Points, in no order, along strands that fork, close into loops and pass close to each other.
Points whose rows are less than 110 apart are linked; no others are. Some points are linked to none.
q70: [-40  57  -5   3 -41   0  -7  -3 -16 -25  35   7  58 -12  -5  42   1  40
 -12  -7  20 -24  -4  11  18  16  -8 -18  15 -26 -16  23 -14  -1 -33 -13
 -27  11   0]
q248: [ 12   2  10  10  10   2 -20  21  21 -33 -16 -25   7 -40 -19  14 -17  -8
  -4  44 -16 -37 -11   3  -7  -5  37   1  -9  -5  17  14   4   4  10 -23
 -42  19  47]
q429: [-74  10  18 -17 -17   7 -12 -16  -4  -4  21 -34  42  -6 -25  30  13  26
 -18  -5 -12   5  -5  -1  28  -4   6  17   6  37 -21 -27  11  12  12   6
 -42 -20  29]
q850: [-67   1   9 -22 -27  22 -27 -29  -4  13  34 -12  34   2  -3  16   8  30
 -13 -25 -14  13  -1  -4  36   0 -10   9  13  26 -45 -41   2  32   8   2
 -24 -16   5]
q630: [ 19 -23  11 -20  16  -1 -28 -11  12  26  -7  29 -16  19  44   6 -17 -42
  32 -31  -8   2  14 -21 -26 -10 -17   3 -29  44 -27  -6  23  34  16  22
  -2 -25  -7]
q456: [ 20  25 -23  28 -11  12   4  -9 -26   9   3   1 -21 -28  14  40 -23 -29
 -31   1 -52 -23 -37   2  -9  27 -33   4  26   2 -10   0  -2  20 -34  19
   0   1  33]
q253: [-14 -15  30  -9   6  -8 -33  -3  -2 -11 -12 -23   7  21  -3  11  13 -17
  18  19   0  -1  -4 -46  11  -7 -21  12  -2  41 -27  25  49  36  21   4
 -53  -3  -8]
q765: [ 17  20  40 -26 -22  14 -44   8  15  10  20  34  40  -2   7  33 -20 -32
   9  -6   0 -38  11  -6 -38  38 -13  -8   6  32 -28   5  15  45 -30  14
 -27  20  -2]
q274: [ 12   9  -6  14  -5  15  30   1 -28   1   9 -36  -1  -9 -27  -1   6  20
 -12  36 -26 -15 -30 -19  24  34 -21  -2  15 -14   0   9   0   6 -16   4
 -12  25  20]
q594: [ -2   4 -18   2  -5 -17  35  10 -17  14 -20  16 -11 -33  -8   7 -28   9
 -29  15  -5 -12 -14  42  18   6  27  -2 -16 -37  28 -11 -39 -24   0 -31
  17  -7   4]
q587: [-23  -4  22  -4   5   4  -1 -10   1 -14  14  -4  14  18   0  20   6 -28
 -16 -32 -13   5   3  -6 -19 -17 -12  33   8  45  19 -12  24   3  -2  37
 -23 -14  41]
q999: [ 34 -30   3   6   0   4  36   3 -11  34 -28  32 -15 -15 -17 -39   7  -5
 -27  35 -28 -21   9   5 -11  33  -8   6  -5 -31  11 -15 -29  -3  -8 -27
  26  40  -2]
q956: [-47  -2 -13  30  -4  10  25 -21 -23   5   9   7 -10  36  31  -5  14  24
 -33 -41  -3  40 -33   5  26 -11  -2   6  25  18 -10 -15  17  -3  -9  19
  14 -17  -3]
q784: [ 64   7 -17  -6   0  -6 -20  -6 -11  33  -7  12 -39 -14   1  21 -26 -30
  24   8 -11 -20  -2 -12 -10  39 -39  -6   9   3 -32  -3  -1  32 -11  -1
  16   7 -43]
q302: [ 16   7   5   6 -15 -26 -26 -10 -22   1  10  33 -29  23  25  26   9 -13
  16 -39  38   5  -2   0  -9  12 -30   5  20 -15 -32  24  21   2 -22 -11
  19   5 -67]
q575: [ 36   2  -7 -13   2  23 -10  -3  35  -1  17  13  12  -9 -13 -14  15 -38
  34  16  20 -11  41 -11 -70  21   2 -24  11  10  13  12 -22 -16 -23  16
 -15  35  14]
q502: [-18  31 -24 -16 -20  12  46  11 -19  13  37  -8  17  -2 -15  -5 -18  33
   7   5  -2   9   4  35   5  22  12 -27 -20 -35  33  -8 -73 -27 -18   0
  11  -6   6]
q415: [  5  36 -26 -10   0  35  10 -35 -13   8  36  -9  -6  19  17   0   7 -17
  16 -45   6  40   9  -7  -3  -3 -33   6   5  21  34 -19 -15  -7  -5  42
  26 -22  16]
q874: [-25  11 -16  13  21   1  27   0 -25 -14   1 -69  -4   7 -10   1   5  10
   0  11  -9  28 -37 -15  45 -17   6  -6  10  17  24   3   1 -20  15   9
 -18 -25  30]
q757: [  0  -8 -25 -36  16   1  11 -17  -1  16 -15 -22 -17  24  22 -33  -2  20
  47  -1   4  51   7 -21  43 -21  -5 -24 -19   1  -5  -8  -9 -10  30  -4
  44 -36 -47]
q326: [-24   9  25  -8 -13  20 -11   8   7 -22  29 -13  58   2 -43 -21  45  42
   8  25  26 -12  30 -18 -16  29 -11  -9   0  -4 -13  14  -1   6  -3  -1
 -40  36   7]
q804: [-11 -35  -1 -21   8  25  -9 -23   3  29 -15  -9 -15   7  43 -35 -16  19
  19   3 -38  30  -4 -15  46 -26 -13 -14 -13   1 -23 -20  -2  23  25  -4
  38 -39 -25]
q383: [ 10  19  -7  -3  -4 -35  -2  -7  -8  -7   0  10  -1   7   3  13   5  -3
   8 -30  49  14  -3  24 -12 -23  -1   1 -19  -3  38   1 -15 -38  -2  -8
  39 -17 -29]
q316: [ 23   9   9  24  13 -21 -15   6 -26 -16   2 -27 -22  10 -10  33  12 -17
  26   2   0  -7 -15 -27   8  13 -37   8  31  -1  -6  34  39   0 -11  10
  -4  -3 -14]
q199: [ 21 -16  17  -4  14   9 -28  17  28 -25 -35 -19 -10 -29  -8   8 -24 -28
  -3  48 -21 -44  -9  -7   2  -3  30  -6 -22   3  -5   8  17  24  34 -14
 -35  13  24]
q600: [ 26 -11  -1  32  28 -35  23  14 -18 -32  -6 -42 -23  -5 -37  -8  18 -28
   5  -1   8  15 -26 -27  -6 -18  -5  15  25 -14  39  42  17 -36 -20  -3
  17  13  13]
q782: [  3 -14  -6  21  24 -17   6   2  17 -37   2 -39  -6   3 -19 -19  19 -32
   7  -3  23  16  -7 -26 -13 -32  12  15   2  15  40  32  21 -23   2   6
 -17   4  23]
q589: [  7  45  21 -28 -12  12 -29   6  19 -11  21  10  40 -21  -4  42 -16 -46
   5  -2 -13 -29  14 -23 -39  27 -15  -6  15  36  -5  12  12  23 -36  33
 -42  15  30]
q884: [ 15   7   5 -24  -8  44 -27  15  49   8  18  -3  24 -37 -14 -21 -17  11
  18  44  -7 -20  22  -3 -31  23  33 -23 -16  10 -13 -22  -8  12  14 -17
 -40  25  13]
q849: [-18 -58  16  -1   4   8   7  -6  -3  23 -26  26 -12  24  37 -54   8  15
 -12  -5 -18  31  -2 -13  25 -27 -17   6   1  -7 -24  -7  18  14  10  -2
  44 -15 -28]
q685: [ 24   7 -17  16 -25 -11   0 -20 -29  23  -5  39 -53 -25  26  34 -26 -27
 -43 -32 -16  -7 -20  11 -19  35 -25   7  31 -26 -20  -1 -11 -12 -31 -13
  30  18 -31]
q745: [ 28 -16   7 -12   6  13  -6   8  31  23  13  29  15   6   5 -38  13  -7
   1  -9   3   6  56  26 -64 -14  21   8 -11   7   2 -31 -26 -25  11  21
   9   9  22]
q730: [ 25   1   8 -20  -3  37 -16   7  40   2  28  25  38 -11  -3 -13  14 -27
  13  11   3  -5  49   1 -76  11  19  -7   7  15  -1 -13 -12 -18  -7  29
 -24  30  37]
q512: [-20 -27   9  -1 -32  -6  12  -7  -4  11 -12  49 -14   3  10 -30  -5  38
 -26  -8   0  -5  -8  32  33  20  15  -2  -6 -46 -24 -20 -13  11  -6 -53
  20  26 -29]
q908: [-12  21 -24  -3  -2 -40  51  17 -51  -4 -22 -28 -13  -7 -17  34  -6  20
  13   8   9  27 -34   4  62  27  -2 -20  12 -46  15   6 -19 -12   4 -27
  13  -3 -22]
q856: [-29  -9  28 -26  -3  -9 -35  -2  24 -31   6 -30  20  15 -19   8  17  -8
  25   9  18  -3  21 -29  -5 -16   2  18  -8  40  -6  16  39  16  26   4
 -55  -2  -1]
q846: [-30  -4  10 -12   4  -6 -28   4  14  -6 -22  -1  10   9  27  16 -27   8
  -8  -8   1   5   1  31  32 -54  30  16 -26   5  -1 -12  20   4  40  -7
   4 -42  -3]
q442: [ 19 -18  16  -4  28 -11  -6  10   5 -34 -45 -10 -22   2 -23  -3   6 -20
  18  36  16 -16  -2 -23  21 -25   8  -3 -14 -15   9  36  25  -2  27 -21
   4  12 -29]
q81: [-23 -32  23  12 -17  -8  15   9  -9   3 -25  40  -1  13 -11 -24   7  45
 -41  26  -7 -16 -14  20  44  16  12  -2  -3 -41 -29  -6  12  24   2 -39
  13  20 -16]
q65: [  8 -22 -43  -6  21  18  -9   6  46 -27 -11 -33 -20 -27  10   1  -7 -35
  23  20 -16   7  13 -20 -12 -23  38  10 -24  41  16  -8  12  12  36   6
 -31 -13  36]
q711: [-21 -39  40  33  -3 -22  -4  10 -21  -6 -23  23  -2  42  17   5  23  -2
 -22 -12   4  -1 -16  -4   3  -8 -19  23  24  12 -31  22  64  23  -7   2
  -9   3 -19]
q817: [-11 -15   7   1  12 -24  32  19  -8  -4 -36  24 -15  -7 -19 -17  -6  -4
 -35  15   6   4  -5  25  31 -18  31  10 -22 -35  32  -8 -17 -27  10 -22
  42 -11 -15]
q33: [-32 -40  31  -7  20 -14 -18  20  22  -8 -30  20   6  32  47  -7 -12 -15
 -15 -23   4  24  -4  16   6 -66  11  26 -21  11  -6   5  33  -9  30  15
  28 -36 -20]
q264: [ -5  -9  -9 -15 -24   9 -18 -31  11  28  15  40 -14  -5  42 -14 -28  10
   1 -46  -3  14  15  49   0 -14  24   2 -14 -19 -10 -41 -35   2   8 -20
  32 -18 -17]
q954: [ 44  38 -52  -6  14   4 -16 -20   5   0 -19 -30 -33 -35   6  42 -31 -26
  34  11 -23 -16 -14 -16  -8  18  -8 -23  -6  23   2  -1 -14   2   8   9
  -6 -17  15]
q897: [-18  63 -33 -16 -16  23  16 -25 -19   7  47  -8  11  11  14  21  -3  -6
   2 -36  19  22   2   6   7   4 -19  -6   5  -7  34  -9 -36 -18 -31  40
  23 -18  17]
q267: [-22 -10   9  19  -2  13  37  -9  -9   6  38  13  18  35 -18 -48  39  26
 -23 -28  20  24  17   6 -14  -5 -15  12   4   0  26 -15 -14 -19 -20  41
  23   7  19]
q787: [ 44  20 -16 -11   5   8   1 -16  11   8  15   5   0  -7 -20   1   9 -21
  33  15  29 -19  27 -17 -51  30 -22 -26  13 -12  15  28 -23 -24 -32   5
  -1  40 -10]
q945: [-31  -3  18  20   2  -6   0  16   2 -26  -4 -31  27 -17 -44   5  -6  21
 -28  29 -11 -28 -20   8  21  -6  36   2  -3  -3  23  15  16  -8   2 -13
 -46   4  54]
q152: [  3  -8   7 -12  -4  39  -2  13  24   8  14 -24  12 -21 -22 -37   1  28
   7  58 -14 -19   5 -13   7  25  21 -22 -20  -2 -13 -11 -19  24  19 -25
 -28  26   9]
q312: [  4 -21  11  11  15 -30  12  19 -25  -3 -31   9 -24  23  13  -1  31   8
  12  15   9  13  -8 -30  38   4 -39   8  31 -29 -40  21  37  15  11 -29
  36   9 -61]
q992: [ 14  22 -17 -19   0 -17   1 -13  -5  -7   1  -8  -7   1 -10  17  -4  13
  30   0  31   0   3   8   5   0   1 -15 -16 -14  29   8 -18 -19   6 -15
  16 -12 -20]
q668: [-16  -6 -17 -29  10  36   2  -7  35  12  29 -36   8  -7  -1 -33   5   1
  11  -8 -14  30  41  -8  -1 -31  15  21 -22  37  -2 -30  -3  -4  36  28
 -27 -17  17]
q972: [  2 -19  32 -26 -13   2 -27   9  33  18   0  45  18  15   8 -19  -3  26
  12   3  29 -12  46  38 -14 -26  25   3 -26 -22 -10 -17 -12   5  17 -27
  18   1 -26]
q944: [ 25  12 -45  -5  16  11 -19 -10  20  -9 -14 -24 -27 -31  11  23 -21 -33
  31   9 -28  -5   0 -20 -20   1  17 -14 -20  35   5 -12  -3  10  24   9
 -28 -12  38]
q737: [ -1   5 -34 -37  17  16   4 -16  25  11  14 -29  -9  10   3 -34 -12  24
  56  -8  19  41  26  -6  25 -22  13 -18 -36  10  13 -15 -18 -19  36   7
  14 -33 -26]
q672: [ 28 -13 -42   9   5   1  31  12  26 -14  -2 -31  -8 -51 -19 -14  -2 -24
   3  39   3  -9   8  -2 -15  14  39 -20 -12 -21  42  12 -44 -22  -9 -20
 -11  26  34]
q450: [-10 -15  32  26 -13 -33 -24   5 -23 -19   3  31 -15  35  26  15  22  -6
  -1 -38  26   3  -8  -4  -5  -5 -29  15  25   1 -38  31  49  11 -16  -3
  -1   7 -43]
q677: [-40  19 -11 -12 -21  30  23   6 -19   8  46 -11  36   4 -23 -12  12  53
  -2   7   7   7  11  10  20  35  -8 -20  -8 -22   2  -8 -42   0 -10   2
 -10  -2  18]
q481: [ -8  30 -27  26  -1   2  39  -6 -16   0  10  -3  15 -28  -6  19 -18   1
 -29  -8 -27 -18 -18  25 -18   2   4  -3   7 -13  38   0 -41 -31 -41  15
   3  -5  51]
q736: [  9  -1 -22  19  12  21  33 -13 -17  -1   3 -49 -18  -7 -11 -15   8  -3
  -5  19 -25   7 -21 -22  16  11 -11   0   9   9  24   5  -4 -10   1  19
 -12   4  36]
q710: [ 12 -39  19   3  -4   0 -22  -4 -10  25  -7  31 -29  15  60   7 -18 -41
  -6 -33 -27   1 -15  -5  -4  -4 -26   8  -5  25 -41  -6  32  46   0  11
   1 -12 -15]
q266: [ 13  23 -18  35 -15  15   9 -23 -37  18  19   7 -39  -2  24  33  -9 -26
 -30 -28 -22   4 -31  -7   0  29 -39   9  42  -7  -9   3   6   5 -37  25
  26   6   4]
q523: [ 28 -17 -35   2  16   1  11  27  37  -3 -12  -8 -14 -40  -8 -32   4 -16
   4  26  -2  -2  37  16 -33  -6  56 -11 -21 -14  33 -12 -48 -26  12  -4
  -3  17  33]
q404: [ 25   2   7  47  12 -26   2  11 -29 -21   2 -31 -14  -9 -27  27   6 -24
   2   3 -15 -15 -30 -24  -7  14 -28  19  39 -10   8  36  33 -16 -35   4
   7  12  12]
q951: [ -4  24 -27  -3  28  -9   7  -9  -9 -18 -14 -57 -20   1  20  16   0 -14
  28 -11   5  34 -30 -21  27 -32   2  -6   2  34  31   9  13 -27  28  11
   1 -41   1]
q648: [ -5  10   1  -2   8 -14 -17   2  19 -52  16 -37  17   6 -31   6  20 -10
  27  11  32   4   9 -22  -3 -18  13   7  -1  12  33  34  20 -13   2  -2
 -42  10  14]
q401: [ 21   1   6 -10   0   2 -26  -4  -1   7 -21 -11  -6  18 -11  -7  10  28
  30  34   1  -9  -6 -33  40  14 -30 -17   0   0 -47   3  17  45  26 -20
  -9  -5 -39]
q739: [-20 -11   1  -4   0   6 -25 -11  -1  15 -22 -20  17  28   8 -10  14  37
  20  20  -9  10  -3 -37  66   2 -28 -25   9   0 -65  -5   6  49  26 -24
  -8 -21 -29]
q301: [ -3 -13  10   8   4  10  22  -2  11  21  33  24  13  29   4 -46  19   6
 -18 -36  13  20  34  29 -33 -19   1  28  -7   6  24 -30 -22 -33  -7  36
  23   8  13]
q835: [-55  15  -2  -6 -18  -6 -25 -18  -2  -5   5  -3   3  13  33  29 -22  22
 -11 -31   1  17 -21  31  41 -35  26  14  -2  18 -13 -20  12   0  21 -13
 -16 -41  -2]
q544: [-15  30  16  -2 -22  -1  -8  14  -1 -26  20  -3  66  -8 -36   8  23  56
  10  23  29 -32  14  -5   6  31 -11 -23  -3 -18 -16  16  -7  11 -16 -24
 -33  22  -6]
q382: [-11   4  -9  21  -4   0  30   4  -5  12   3  15   8 -14   7   0 -15  18
 -36   0 -21  -8 -13  41  -8   1  23   7 -10  -8  25 -17 -24 -20 -15   8
  17  -7  38]
q296: [ 16  15  -6  -1  -1 -18 -21   8   8  -9 -15  18  15 -19  17  38 -19 -28
  -1 -19 -14 -12  11  22 -58 -15  24   1  -7  10  18 -17 -18 -14  -7  16
  -3  -4  42]
q76: [ 29  -5   7   6   3 -15   6   9 -15  -6 -15  -2  -5  28 -18 -11  36  23
  28  20  19   4  15 -31  23  23 -42  -2  17 -33 -32  19  17  17  10 -21
  13  21 -45]
q151: [-13  47  -1  11 -40  -1 -10 -13 -22 -15  28  21  20   4   2  31   5  18
 -13 -16  12 -27 -10   8   2  19 -22  -6  26 -24 -14  22  -2   4 -46   1
  -5  19 -10]
q683: [-39 -34  24  25  31  -4  26  19   6 -14 -28 -13   7  12 -11 -31   1  19
 -38  13  -7  10 -23   0  26 -44  28  17  -7   5  16   5  31 -19  18  22
   5 -20  20]
q597: [-32 -13 -15   4  18 -30  48   5 -30   3 -30  19 -21  26  32 -24  21  29
 -14 -31  15  50 -26  -5  54   2   5 -13  29 -34 -26   1   0 -14   7 -32
  47  -3 -56]
q708: [-12 -10  13  -1 -37  -1 -15 -35  -6   4   4  55 -23  18  36 -10 -18  26
 -17 -57  11   7  -9  32   7   1   9  -1   6 -23 -29 -16 -14 -14  -8 -33
  14  12 -33]
q5: [-28 -25 -16 -12  15  25   0  11  45 -14  12 -47   3 -20  -4 -25   7 -16
 -10   3 -11  24  32 -12  -2 -43  39  34 -14  33  14 -15  12  -7  39  22
 -47 -16  32]
q864: [  2   3 -18  31  29 -26  45   7  -2  -9   7 -26  -9  -3  -8 -35   9 -16
 -20 -33   4  33 -22   2 -12 -29   6   3  -6  15  54 -14 -14 -49   9  37
  36 -15  26]
q134: [ 22  -7  11  25 -20 -42 -15   5 -12   6 -20  46 -25 -16  21  42 -20 -35
 -43 -19   1 -27 -13  27 -34  13  -3  16  22 -17  -5  13  14  -4 -34 -24
  17  18 -21]
q549: [ -3 -24  29   8  -3   2   2  18  -6  -1 -32  15   7   6 -32 -21  14  39
 -27  55 -11 -31 -13  -1  40  17  -3  -3  -3 -29 -34   6  11  25  15 -30
  -5  20  -8]
q262: [ -5 -36  29   9 -28  14 -22 -16  -1  22   8  35 -11  29  37  -8 -12 -11
 -22 -29 -28  -3 -19   1  -1  11 -22   4  16  12 -50 -14  23  53  -6   0
  -2   8 -11]
q276: [ 63  -1  -3 -20  -1  30 -25 -10  11  36   7  23 -10  -6 -11 -18 -17 -14
  38  15 -12 -29   5 -25 -25  46 -31 -20   3  16 -37 -12  -9  51 -15   6
  -1  21 -17]
q464: [ 28 -16   1 -22  10  10 -29  -4  26  25  -4  36  -2  15  23 -14  -7 -26
  33 -18  -1   0  43   1 -54  -9   4  -8 -28  26 -12 -24  -9  10  12  17
   5  -8   4]
q469: [-40 -14  14  29  32 -25  48  29  -2 -14 -24   1 -13   5 -16 -17  -4  15
 -40   4   3  17 -31  24  35 -47  47   0 -14 -12  33   0   2 -30  12  10
  29 -26   5]
q570: [ 33  13  -8 -12  -6  -9 -25 -23 -13  20  11  30 -30   7  16  27  -8 -14
  31 -30  23   0  10  -1 -22  15 -32  -4   2   9 -13  13   5  10 -17   3
  32 -10 -46]
q241: [ 23  -6  21 -32   6  21 -46  21  42   1 -15   7   8 -18  -1   4 -30 -15
  17  33 -12 -40   7  -1 -23  14  24 -10 -28  18 -24 -12  15  42  29 -18
 -38   8  10]
q676: [ 31 -33  38  -2   7 -26 -13  21   6   7 -45  52 -10  -4  -3  -5   0 -28
 -16  26  12 -29  22  15 -36  -3  10  11 -10 -23   8  11   3  -2   7 -31
  24  27 -18]
q742: [ -1  -1  12   2 -10 -41  -8   0   8  -8  -8  35   1  18  19  -6   1  -2
 -13 -45  52  14  10  39 -17 -41  16  18 -20  -4  26  -5  -3 -31   6  -3
  43 -18 -39]
q402: [ 22 -19  11  10  25 -20  -8  13  17 -22  -6  -6 -10   2   1 -11  19 -51
  17 -21  22   8  15 -23 -51 -31   1  21  -9  28  32  25  26 -15   6  24
  -9   0   9]
q771: [-37   2  -6   8 -21  16 -23 -26 -14  14  12 -12  22  26  10  12  20  33
  -6 -14  -6  17 -12 -15  45  11 -29 -11  21  14 -53 -17   9  43  11 -12
 -19 -12  -8]
q493: [-17  29   2 -29 -32  27 -26  -5  16  16  30  22  36 -22  18  20 -28  34
   7  -3   2 -16  13  42  -5   6  21 -15 -12 -12 -15 -21 -23  10  -6 -26
  -2  -4 -11]
q935: [ 20  -6  18   7  -9  17   8  17  -3  -2  -2 -17  12 -14 -37 -28  14  29
 -23  56 -21 -42 -17 -16   5  40  -7  -3   7 -14 -15  11  -1  24  -8 -16
 -21  45  15]
q148: [ 30  34 -26 -25  -4   0  16 -19  -5   9  14  -4   7   0 -16  10   3   7
  36   3  26  -8  12  -5 -11  26 -18 -25  -3 -24  21  18 -30 -19 -25  -2
  20  16 -24]
q686: [-39 -15 -15  39   6   6  69  -7 -30  16   2   4 -10  37   8 -27  29  41
 -38 -22  -7  48 -29   2  33   1  -4  -4  20   3  -4 -15   3  -7 -14  19
  25 -18  -2]
q957: [-38 -27  25  14  14  -4   6   1   7   1 -10 -14  13  21  -3  -5   3  -4
 -34  -4 -24  12 -12  -6  -4 -31   2  33   8  34  13 -11  39  -4  13  34
 -23 -20  39]
q192: [ 21 -31  38   1  34 -22 -19  18  12 -29 -33   8 -25  10  -7 -12  14 -36
  21  12  36 -12  11 -27 -23 -29  -1  17 -17  -2  15  49  40  -7  16  -4
   5   8 -25]
q17: [  5   5  15  15  21 -14 -23  10 -17 -19  -3 -45 -16  18  -4  26  18 -28
  28  16  -5   1 -10 -50  21  -3 -30  13  29  33 -17  30  53  15   2  11
 -39  -7 -11]
q574: [ 38 -16  17  52  15 -31   5  18 -29  -6 -14   2 -25 -24 -19  19  -1 -46
 -17   2 -24 -24  -8 -15 -45  17 -25  25  30  -8  13  29  15  -9 -44  10
   6  25  16]
q101: [-56  18 -14  15 -11  -5   9 -21 -15  -9  15 -11  -1  28  34  19  -3  20
 -23 -47   7  40 -35  20  42 -28  16   9  18  26   0 -19  12 -20   6  11
  -6 -40   4]
q634: [ 15  22  24  -4 -30   3 -35   1  -5   2  22  38  25  10   4  21   1   6
   2   5  11 -38   1   7 -14  30 -22  -9  19 -13 -35  17   3  34 -37  -8
 -10  28 -29]
q166: [ 39  12  -2 -38 -10  32 -24 -14  20  25  16  18   2   2 -21 -23  -9  23
  42  25   4 -26   7 -13  -8  42 -21 -38  -5  -1 -25  -5 -15  31  -4 -13
   2  25 -31]
q202: [-40   5  -2   5 -10  26  34   4 -10   1  45 -12  32  31 -24 -38  32  42
 -14 -12  23  24  23   7   6  17 -12  -1  -9  -9  18 -10 -33 -12 -12  30
  -7   3  20]
q573: [-20  65 -29  11 -16  12  12 -16 -11  -8  30  -3  28 -18   6  42 -20 -15
  -8 -22  -4 -11  -7  20 -15 -11  -4  -6   5  -8  36  -2 -30 -24 -39  24
   2 -15  35]
q640: [-15 -14   0  38  10  -8  67   1 -29   5   8   9 -10  29 -21 -30  34  26
 -35 -17  12  31 -21  -2   3   7 -17   2  21 -14  24   3   1 -29 -30  24
  32   5   6]
q694: [ 16 -20   7 -32  22   5  -9   1  28 -12 -35   7 -21   2 -15 -24  -2   1
  34  37  23 -10  24 -16  18 -12  12 -14 -33 -20  -6  14   1  -1  33 -27
  20   3 -47]
q791: [ -6 -45  22  -4  20  -7   2   4   6  11 -32  22 -12  16  39 -36   2 -17
 -13  -7  -4  18  -1  -3  -7 -38 -14  20 -11   9 -11   6  24  -5  22  14
  44 -22 -24]
q713: [  7  24 -25 -23   6  27 -10  22  28  26   9  -8  15 -34   3  -7 -21  21
   8 -11 -24  11  44  47 -21 -25  51   2 -27   1   7 -46 -33 -10  29  12
 -13 -21  40]
q357: [  3  34 -26  -4  13  -5  -4 -26 -20  -8  12 -28 -14  16  19  33   1 -15
  26 -35   9  35 -19  -9  15 -20 -22   0   8  28  24   1  12 -15   7  22
  13 -40  -4]
q319: [ 53  27 -31  -1  -5 -11 -21  -9  -8  13 -25   1 -37 -37   3  46 -37 -21
  10  19 -24 -31 -27  -3   1  32 -19  -9   3  -3 -12  -7 -10  25  -3 -21
   6 -10 -19]
q40: [-13  44 -35  -3 -27 -12  44  -5 -38   3  21 -20   5  -5  -2  36 -16  34
  10  -7   7  16 -22  17  39  27 -15 -26   4 -42  17  10 -46 -14 -21  -3
  11  -3  -6]
q225: [ -3  15  -5  10 -20  20 -11 -12 -10  10   3  -6   8 -22  19  36 -34  -7
 -45   6 -55 -27 -38  16  12  26  -6   5  11  27 -20 -15   9  38 -10  11
 -27  -5  41]
q924: [ 25 -27  38  11  -7 -39 -13  23   2   3 -31  48   3  -7   2  21  -4 -33
 -29  -5  16 -29  11  34 -57  -4   6  12   7 -14  10  17   3 -11 -26 -17
  16  20  -5]
q389: [ 18 -30  31 -26   1  -9 -25   2  24   9 -26  45  -4  14   2 -24  -3   1
  14  18  18 -25  30  15 -11  -8  11   0 -28 -18  -8   1   5  11  19 -31
  25   8 -40]
q611: [-59   9  14  -6 -18  18  -8   8  -3  -6  22 -39  52 -20 -41   7  11  42
 -24  26 -18 -12  -9   3  18   9  26  11  -9  13 -11 -19  13   5  13  -7
 -45  -3  32]
q325: [ -1   9 -23 -22  17  28   8   6  24  23  23 -22  -1 -15   5 -40 -10  14
  20 -17 -11  32  42  20   2 -25  31   7 -32  10  12 -37 -31 -16  34  18
  -2 -27  13]
q505: [ 13  -6 -20   2  -1   4  24  16  25 -28  19 -37   8 -28 -39 -20  18   3
  22  52  25 -15   7 -14   1  18  32 -19  -7 -26  38  37 -19 -11 -15 -26
 -27  40  11]
q462: [-24   9 -14  10  19 -44  52  22 -38 -10 -34 -15 -17  10   2  21  12  21
  -2 -12  22  41 -37   1  64   2  11 -13  29 -36   5   8  -1 -15   6 -31
  33  -8 -35]
q105: [ -4  24  18 -18   0  -2 -22  -7   9 -24  22  -8  20  -6  -8  45  -7 -47
  12 -18 -15 -15  15 -23 -29   7 -14  16  17  49  11  16  21  14 -16  32
 -42   3  41]
q901: [ 28  -2 -28 -12   6  15  -6  28  26  14 -19   2  -6 -44   7  -9 -16   2
   9  26 -17  -3  38  29 -36  -9  56 -12 -29 -13   2 -35 -50 -25  26   1
  -8   3  33]
q338: [ 36 -20  -4  32  13 -24  33   7 -20  13 -28  26 -15 -28 -24 -14   8 -26
 -41  15 -20 -20   5   2 -48  17  -9  11  20 -26  28   2 -13 -28 -32  -8
  23  35  20]

A fork is a point with three links, a tip a point with one. Leave the first point through the second and follow the links. Name the first fork or tip that comes.
q312, q76 => q935
q266, q685 => q389
q202, q677 => q597
q462, q908 => q267
q742, q383 => q745
q640, q686 => q325
q897, q573 => q326
q945, q611 => q312
q5, q65 => q784

How many points has the smallest loop of links through each point below? Write 0 if it is on no loop.
q782 => 8
q134 => 0
q357 => 0
